A landscape with many valleys, sampled at points; each row gives a point and its height.
A ball rolls from a point to the lowest of its 2 nearest points, and stops where none of them is lower. Distance is the straight distance between rows; heights are no part of it.
vuz: [139 117  74 113 127  98 145 166 113 154  77 104 130 136 142 168 120 226
 117 156 135  95 157 100 150]  h=5.23
fad: [121 109 128 163 127 195 122 120 142  91 173 160 110  92 112 161 140  93
 112 144 108 132 108 118 156]  h=3.94
sesek: [147 100 125 147 150  70 161 121 122 131 129 140 128 101 103 178  82 168
  95 115 150 127 126 128 174]  h=1.66
mezon: [160 131 192 123 150  93 126  89 173  85 164 174  96  99  80 133 140  86
 115 124 111 181 101 148 192]  h=5.87
ket: [176 128 134 142 156 140 149  78 102 124 159 158 138  88  95 106 148  72
 109 102 151 141 106 152 134]  h=5.31
sodet: [101 121 114  83  58  92  93 138  96  83 109  93 101 100 154 156 104 127
 122 159 152  67  78 111 142]  h=3.34
pov: [159 131 184 122 142  92 110 114 149 107 146 161 127 107 100 141 164 169
 129  95 118 118 146 173 163]  h=4.99
lag: [ 95 167 152 124  78 121  77 120 157 103 133 124 101 133 118 108 145  76
 162 132 150 125  97 142 106]  h=2.74
Gug: [130 171  74 140 126 115  82 143 145 101 117 129 109  99 128 182 118 173
 157 117 177  92 107 114 171]  h=6.47
resil: [167 150  53 161 128 139  83 133 126 124  99 126 124 104 162 145 128 166
 135 144 188  76 108 100 138]  h=6.18
Gilu: [163 144  40 195 144 200  54 113 137 129 121 135 110 111 182 126 101 153
 143 172 164  86  96  92 113]  h=5.79
Far: [165 124 156  89 144 100 154 130 117 162 126 122 135 164 117 113 141 123
  99 141 115 134 123 151 137]  h=5.69
Lalek: [ 86 130 148 145  92 163 117 114 155 106 151 150 107 108 112 125 129  74
 138 145 128 140 108 134 120]  h=3.32
Boti: [ 95 143 182  43 114  72 174 148 169 114 125 148 134 165 138 115 120 118
 163  78  80 183 149 134 163]  h=2.86
febom: [178 131  87 120 126 128 119 102 135 133 138 162  66  83  99 124 117 127
 120 156 176 106  99 170 115]  h=4.45
mobos: [141 149 110 190 143 104  66  85 104 140 146 126  93 119 107  87  70 114
 133 172 152 139  78 153  73]  h=6.60
zib: [115 134 133  68 102 153 151 156 154 135 112 134 108 168 133 119 159 118
 148 138  97 121 152 132 129]  h=2.93
Kuvo: [ 88 122  90 136 118 151 135 172 115 131  73  73 183 140 190 154 148 170
 137 116 128 113 175  53 126]  h=3.74
depov: [153 103 152 127  60 122 159 135 187 110 128 180 111  92 126 122 153 129
  86 180 162 127 126 140 143]  h=3.26
nikol: [ 77 107 117 176 151 169  93  98  69 145 155 109 129 134 133  94  94 127
 159 125  92 120 133 128  60]  h=6.16
Vugik: [126 109 154 123  54 123 179 149 186 142 108 174 132 132 140  87 148 133
 104 173 142 156 156 136 109]  h=3.62
bas: [ 95 158 146 149 130  77 144 164 172 134 100 118 158 163 115 143 131 168
 144 109 127 166 174 111 135]  h=7.03
Fol: [177 100 136 183 135 157 173 111 156 128 157 190 142  95 105 110 158 103
  71 165 136 184 127 127 140]  h=6.01
Pamup: [ 85 105 125 135  67  78 140 142 113 120  84  98 152  99 155 151  90 143
 101 161 167 109 113  98 133]  h=3.12
nidon: [158 144  96 131 226 158 164 115 119 140 139 127 128 136  88 163 107  96
 133  69 109 162 144 122 153]  h=3.92
Doni: [121 170 107 178 139 134  61 105 127 144  99  89 131 141 140 100 104  58
 156 143 160 135  86 108  87]  h=5.35
Bula: [137 157 153 108 110 127 107 105 146 136 144 150  92 134  88  81 159  96
 157 140 131 131 122 182  92]  h=1.94
Zavoz: [107 111 161 109  79 122 179 130 144 164 123 152 147 153 143  56 140 112
 127 141 126 161 156 145  82]  h=3.97
rula: [175 116 121 133 160 119 132 146  91 157 105  94 158 160 148 128 141 153
  93 131 129 108 133 109 128]  h=5.13
reb: [109 174 161 191 106  92  83 140 174 117 120 120 155 129 123 125 146 109
 131 130 178 152 109 125 126]  h=6.80
Bam: [ 78 107 106 146 181 143 135 142  89 147 136  93 150 151 140 154  87 181
 159  73  95 122 182 110 100]  h=4.82
vizib: [ 86 121 185 146 104 133 145 116 124  99 161 138 176 106 142 101 134  88
 145  69 125 155 143 129 108]  h=7.50
fomoz: [149 118 157 102 107 102  85 146 124 140 145 128  76 153 108 117 130 188
 106 202  86 103 117 183 103]  h=4.54
tef: [107 172  26 117  88 103  82 153 145 108  80  91  91  83 183 158  64 180
 163 186 181  94  89  93 130]  h=1.23
sal: [129 116  77 159 129 177 161 103 166 134 142 187  88  81  94 144 111 109
 127 144 158 148 129 133 138]  h=1.60
fevez: [171 124 155 147 163 126 162  82 138  95 167 182 132  80  87 126 135  67
  97 112 125 187 102 137 174]  h=5.60
fomid: [156 134 133 119 156  79 137  88 120 173 136 143  86 134  65  97  95 128
 119 161 133 159 120 198  94]  h=5.75
Dap: [ 92 138 132 204 155 143  69  92  76 141 133  85 149 137 136  92  84  80
 148 131 118 139  97 114  70]  h=5.77
Veku: [148 138 191 141 143  77 111 109 134  84 155 125 139 113 104 152 136  92
 111  93 133 143  94 125 178]  h=5.55
Bof: [113 124 115 157 169 125  96 127  87 140 142 122 120 148 117 150  95 213
 144 104  92 103 158 144 109]  h=5.54
zaseg: [174 113 148 139 182 190  94 121  78 116 186 126 133 129 117 135 176 140
 107 117  71 104 122 155 135]  h=7.71
muzos: [143 186 118 107 125  58  65 123 138 115 110  89  78 153 101 137 108 104
 143 145 162 130  76 140 125]  h=4.31
Folu: [106  93 147 142 105  66 172 143 133 116 112 124 154 111 130 173  87 150
  82 137 142 142 126  99 172]  h=2.51
datik: [135 101  76 116 146 217 148 138 119 138 125 135 126 129 156 144 165 148
 140  96 116  97 173 103 118]  h=2.69
retop: [126 134 137  69 115 140  99 148 120 143 124 116  87 168 120 109 149 149
 148 159  91  91 132 165 105]  h=3.77
Nalo: [ 89  78 117 127 138 177 128 129  69 134 155 107 125 134 149 135 102 141
 134 131  81  92 134 114 108]  h=6.88
Pozi: [135  90 136 119 180 168 125 142  70 135 176  99 142 153 143 152 132 156
 104 116  62 106 135 125 139]  h=7.31
gite: [ 90 151 112 120 117 132 127 118 128 141  85  93 124 140 136 114  99  53
 157 124 153 132 110 106 103]  h=5.78
naz: [138  86 113 117  95 146 192 129 167 128 123 178  98  98 123 149 112 119
  92 161 137 137 129 120 155]  h=2.62
boveg: [192 102 140 168 147 146 131 111 140 136 160 173 106 101  87 132 153 145
  67 182 127 137 115 154 143]  h=5.76
fugop: [ 96  66 142 129  79 157 185 144 125 136 136 146 181 124 187 103 152 168
 107 110 125 131 185 112  96]  h=4.74
sot: [106 161 167  60  76  94 148 153 194 111 104 151 111 159 121 110 159 118
 166 115 118 149 152 140 143]  h=2.05
Paz: [129 174 111 179 125 116  84 127 166 105 122 130 143 100 134 154 134 113
 144 107 209 124  91 115 157]  h=6.68
zuke: [142 132  93  53 137  94 170 152 126 160  76 115 123 154 126 156 130 185
 136 113 130 105 161 130 156]  h=4.60
Dumuf: [ 77 128 120 129  81 145 114 180 114  96 109  94 167 116 172 171 163 180
 142 121 120  92 153  80 154]  h=3.05
disup: [ 75  71 152 122  89 114 167 156  88 143 120  96 199 137 194 118 121 167
  98 127 121 117 158  96 108]  h=4.24
rozuf: [161 177  89 111 124 115  65 130 133 123 113 118  77 138 125 119 120 133
 158 146 156  91  96 147 106]  h=3.41
Fomi: [152 116 112 136 129 139 137  75 116 139 161 183 100  75  86  96 131 122
 135 121 156 119 123 182 106]  h=4.92
buvu: [ 96 110 158  87  54  98 120 111  99  81 138 125 123  83 144 129 129 104
 136 108 156  75  96 138 140]  h=4.05
Kesad: [129 143  92 164 162 175 169 114 183 120 137 180 125 100 111 155 125 102
 146  77 152 165 156 114 157]  h=2.40
zug: [ 98 120 135 179 102 105  80  74  79 117 161 129 109  86 116  95  70  95
 133 151 157 122  75 155  77]  h=6.89
Zime: [ 93 132 133  91  80 136 116 180 139  92 107 102 131 141 149 171 156 137
 129 153 109  98 125  96 167]  h=2.27
Ditef: [146 160 120 158 146 177  73 128 115 113 130 111 137 136 140 123 165  84
 139 112 139 100 103 111 122]  h=4.78
kenez: [110 148  85 151 192 197 161 121 159 128 140 140 117 133  93 153 110  72
 147 104 104 185 142 104 141]  h=3.11
gubin: [ 92 142 165 129 107  96 159 127 150 114 131 146 173 122 133 110 141 147
 170  45 141 147 182 136 113]  h=7.34
pumap: [112 113 191 104  97  87 128 105 121 108 156 151 133 105 116 113 136 132
 135 104 127 112 125 161 136]  h=4.57
pume: [134 126 130 195 170 101  94  90  70 151 135  97 133 134 110 106  70  92
 110 153 136 146  83 126  96]  h=6.19
Veg: [119 100 121 122  94 122 152 155 139 143 108 133 131 135 140 135 135 179
 112 155 134 106 155 121 123]  h=5.47
tosir: [ 88 115 143  72 118 134 203 119 130 163 154 169 145 155 137  46 120  95
 141 124  75 201 153 154  94]  h=4.21
mabef: [146 154 176 129 167 144 102 161 123 134 143  76 170 197 133 109 175 103
 124 119  81 145 133 124 117]  h=3.25
Nafoz: [146 106 114  93 196 126 205 104 120 139 154 153 123 123  97 156  78 103
 113  90  92 179 134 130 175]  h=4.67
Galeg: [105 132  52  98  76 138  98 149 113 104  78 102 100  88 178 163  98 151
 153 156 162  59 103  88 135]  h=2.36
povop: [134 154 101  69 125 140 136 104 146 148 120 150  66 130  89  98 130  97
 177 120 143 119 131 169 100]  h=2.77
kiti: [129 155 168 104 122 121 133 177 138 134  95  72 175 202 157 113 163  82
 111 137 106 155 124  93 133]  h=2.28
Sav: [ 74  82 130  99  98 153 153 126  73 129 127  99 143 120 165 126  97  96
 127 119 116  96 119 110 120]  h=6.51
laf: [134 107 131 133 111 201 153 141 138 151 128 130 147 155 151  80 186 103
 110 162 106 149 158 116  86]  h=6.55
Lod: [164 114 145 154 185  80 131 123  89 135 136 115 160 127 110 167 109 185
  99  90 124 123 136 139 153]  h=2.87
Mevo: [186 125 106 106 163 157 107  93  76 162 134 137 100 133 107  92 144 139
 130 131 118  97 124 177  97]  h=4.56
bofut: [143 159 158 117 136  72 101 118 142 105 123  96 105 156  94 155 123  75
 110 130 135 146  78 121 167]  h=5.08
mito: [165 101 122 134 135 212 176 133 152 125 155 174 139 127 128 103 188  99
  85 162  89 176 147 120 133]  h=6.27
kedil: [ 83 153  99 173 108 132  52  83  91 115 146 126 104 100 150  95  58 111
 181 123 158  93  87 137  74]  h=7.14
nafe: [116 146 165 198 149  94 120 135 169 130 134 131 156 144 104 136 124 137
 122 111 137 176 149 125 124]  h=6.90
vepe: [113 113 115 136 107 182 131 168 156 157  81  97 139 174 167 114 155 122
 114 182 109 131 153  86  97]  h=6.81
Doke: [117  92 126 163  81 120 161 136 137 150  96 141 175 111 171 105 152 183
 103 129 178 119 179 104  94]  h=5.12
pofib: [177 134  59  98 145 173 127 102 117 164 111 149  70 111 110  93 135 116
 148 157 149  97 123 158  85]  h=3.69
zudu: [156 107 156  94 142  93 146 140 141 171 134 136 101 167  98 127 121 175
  92 183  94 138 134 176 135]  h=5.19
vogi: [130 118  95 127 170 156 138 114 125 143 141 161  99 121  98 161 114 185
 147  92 110 109 165 155 131]  h=6.11
rida: [ 99 110  97 109 113 159 151 127 101 142  71  82 160 121 179 133 102  72
 130 111 147 103 119  75 117]  h=6.17
Selol: [115 159 151 121 135  55 150 129 164 126 109 147 149 124 100 138 130 180
 165  61 150 147 177 150 146]  h=7.19
puz: [137 150 210 154 157 117 108 159 160  83 161 108 171 154 122 146 160  98
 110 103  83 179 126 114 164]  h=6.32
sul: [ 81 103 114 164 111 114 136 155 111 146  78  79 180 134 172 150  99 163
 110 143 137 123 150  74 119]  h=3.67
badu: [ 91 157 162  91  89  84 128 179 130 105  93  73 167 162 151 146 159 122
 133 128 113 136 125  90 162]  h=1.22
Fulof: [133 117  75  94 141 151 157 145 105 150  83 109 133 140 158 139 139 160
 149  94 143  83 163 101 125]  h=3.75
guvan: [152 134 181 134 164 166  98 103  96  96 195 132 141 116  98 113 183  82
 127 109  83 136 104 157 135]  h=8.00
raf: [106 127 161  57 134 127 191 134 151 127 159 172 127 155 130  93 117  91
 148 101  57 203 147 141 142]  h=3.61
pimet: [162 157 119 155 191 182 104 133 123 144 138 110 136 168 112 119 169 106
 138 111  98 142 140 126 110]  h=4.11
tola: [190 126 131  87 128  91 135  96 104 178 118 144  99 128  99  76 133 148
 115 146 149 111 132 208  87]  h=5.27
garaz: [136 140 109 156 152 130 105 147  94 139  87  68 181 152 169 126 150 141
 139  98 140 104 142  82 109]  h=4.46
rit: [112  98 148 153 185 107 148 126  89 136 169 104 170 129 123 156  90 169
 122  65 102 141 162 128 128]  h=3.93
refi: [ 98 118 105 121  91 190 115 151 141 123 116 135 128 131 163 125 174 156
 161 117 130  80 165 115 105]  h=3.57
zos: [154 135  70 176 149 220  74 107 108 130 132 132 118 113 153 112 152  99
 144 145 136  96 105 108 103]  h=5.28
zogad: [118  86 144  46 145  91 208 120 119 142 153 154 116 131 131 141  77 116
 104 114  85 155 119 137 188]  h=5.38
tado: [ 98 111 135  44 114 101 182 121 148 120 131 137  70 145 102 156  76  78
 123 145  92 158 104 127 178]  h=6.10
fuva: [158 131 189 116 132  69 142 148 126  91 130 117 183 122 136 149 161 140
 100  89 132 132 121 113 186]  h=5.86
Zibo: [175 134 148 138 146 115  96 112 158 117 158 165  81 110  77 153 142 156
 110 153 119 125 116 178 156]  h=5.39
fubuf: [158 177  59 113 105  98  73 151 159 111  97 106  74 108 156 132 101 159
 146 184 186  93  82 128 108]  h=2.45
fiz: [144 153 189 156 148  80 101 165 157  98 130 107 162 150 112 167 167 159
 104 125 108 151 130 114 182]  h=6.12

Call two points neighbours if one is among the 2 nearest of the other. Go from one point of each pair to the other, from neighbour to neighbour, staying as low as possible. Name the highest point that can't be avoided.
badu / tef: mezon
sot / pofib: tosir
sesek / Dap: guvan
Bula / sal: fad
badu / sesek: Kuvo

Where does a ball stop that starts at each point below?
bas: badu
Far: badu
zaseg: Doni
mito: tef
fiz: tef
mezon: tef
